Each row is a point on a tangle of strands that fork and nearly touch. The rows are in no order.
In the rows, zero is written as 128.
Points whose rows are less than 46.9 apart are linked; no others are.
<348>: [143 149 104 140 144 119 114  87 143  92 119 156 139 125 135]
<286>: [144 130 125 149 159 100  89  92 146 109 128 120 174 106 149]
<455>: [154  50 166  95  98 165 143 138  51 128 149  74 107 157 181]
<569>: [151  54 162 120 130 136 101 113  78 120 155  76 141 123 184]
<86>: [116  93 114  76  96 182 176 161  91 137 154 117  96 159 147]
<228>: [127 142 149 161 171  90  88 120 148 141 121  97 187  76 136]
<268>: [107 127 171 156 162  98 112 137 135 186 133  81 169  75 129]
<35>: [151  96 115 120 140 139 116  91 112  86 138 119 138 127 175]
<559>: [143  70 150 127 137 128 105 104 100 125 150  89 145 118 173]
<440>: [113 173 145 172 134  67 110 150 181 171  98 117 142 124  69]
<285>: [150  80 134 123 141 130 106  96 104 106 145  99 145 126 176]
<252>: [124 157 102 127 127 139 142 111 141 106 122 179 112 133 112]
<505>: [112 165 142 162 130  80 118 146 176 179 110 119 139 141  74]
<350>: [136 130 139 152 162  95  86 104 145 125 129 107 183  91 147]
<263>: [112 166 111 133 122 132 142 127 154 141 120 168 107 156  90]
<393>: [115 143  93  91 105 163 161 145 127  98 145 185  98 124 123]
<503>: [112 183 118 159 123 110 125 138 168 148  98 168 109 159  63]
<514>: [101 191 106 143 116 138 130 159 161 152 107 188  96 165  61]
<236>: [152  77 126  91 110 167 148 121  80  95 140 105 109 138 178]
<183>: [158  51 165 111 118 146 109 119  65 111 150  74 131 136 191]
<27>: [118 183 125 169 127  89 114 135 173 147  92 153 122 151  61]
<41>: [109 193 111 159 118 120 121 148 165 146  94 179 101 162  54]
<9>: [137 104 105  86 109 168 162 130 101  95 142 137 101 133 156]
<395>: [123 166 149 170 154  69  99 134 168 151 106 108 169  88 101]
<329>: [124  85 123  89 110 169 166 140  92 137 151 108 101 159 149]
<438>: [142 140 115 146 151 106 102  87 147 104 122 137 157 120 140]
<302>: [118 170 129 160 129  91 120 128 170 159 106 139 131 147  78]
<555>: [107 112 178 153 162 107 110 138 119 187 142  75 168  71 137]
<331>: [155  48 166 102 107 154 127 127  57 120 149  76 117 147 184]
<454>: [132 117  98  91 111 164 161 129 112  94 141 152 102 129 145]
<305>: [145  55 151  87  95 172 157 144  58 128 147  84 104 161 171]
<196>: [121  89 114  62  82 193 180 175  84 126 150 117  94 149 152]
<510>: [114 176 149 178 141  59 106 160 179 165  92 108 147 108  69]
<174>: [149 115 109 123 141 135 121  90 121  88 135 133 136 126 161]
<223>: [103 183 104 134 117 143 140 148 157 145 117 185  96 160  76]
<320>: [107 170  98 119 114 152 147 141 146 111 127 206  98 135  97]
<506>: [138  68 138  84 100 174 162 141  71 130 149  93 100 156 165]
<387>: [103 161  95  98 103 162 153 155 138 113 140 201  96 132 102]
<322>: [119 151 151 159 151  78 106 131 161 164 116 103 164  93 108]
<38>: [120 155 121 138 130 117 136 117 156 148 121 150 120 150  97]
<534>: [117 167 101 125 121 143 143 125 146 107 121 192 103 134 101]
<57>: [154  72 132 102 121 153 131 110  83  99 142  99 118 137 181]
<195>: [130 155 102 134 134 129 132  98 141 101 120 170 120 129 120]
<216>: [130 165 147 171 169  77  88 128 163 135 108 103 185  71 121]
<465>: [112 139 159 156 154  86 109 135 152 177 122  93 165  90 114]
<372>: [145  85 116  81 104 176 161 132  85  92 139 115 104 132 171]
<260>: [119 178 149 180 151  60  99 149 176 153  93 106 161  89  86]
<337>: [140 121 104 122 136 137 131  94 125  95 133 143 126 129 149]
<527>: [120 128  96  86 105 167 166 143 120  98 147 168 100 126 134]

A fork is a point with three links, a tip a point with one. Leave the first point through the second and follow the links. Name the first fork or tip that comes.
<305>, <506> -> <196>
<286>, <350> -> <395>
<514>, <223> -> <38>
<387>, <393> -> <57>

Name the points in between on the shortest way along the links from the first point to the second, in order.
<302>, <395> -> <505>, <440>, <510>, <260>
<305>, <569> -> <455>, <331>, <183>
<268>, <510> -> <465>, <322>, <395>, <260>
<455>, <174> -> <331>, <183>, <569>, <559>, <285>, <35>
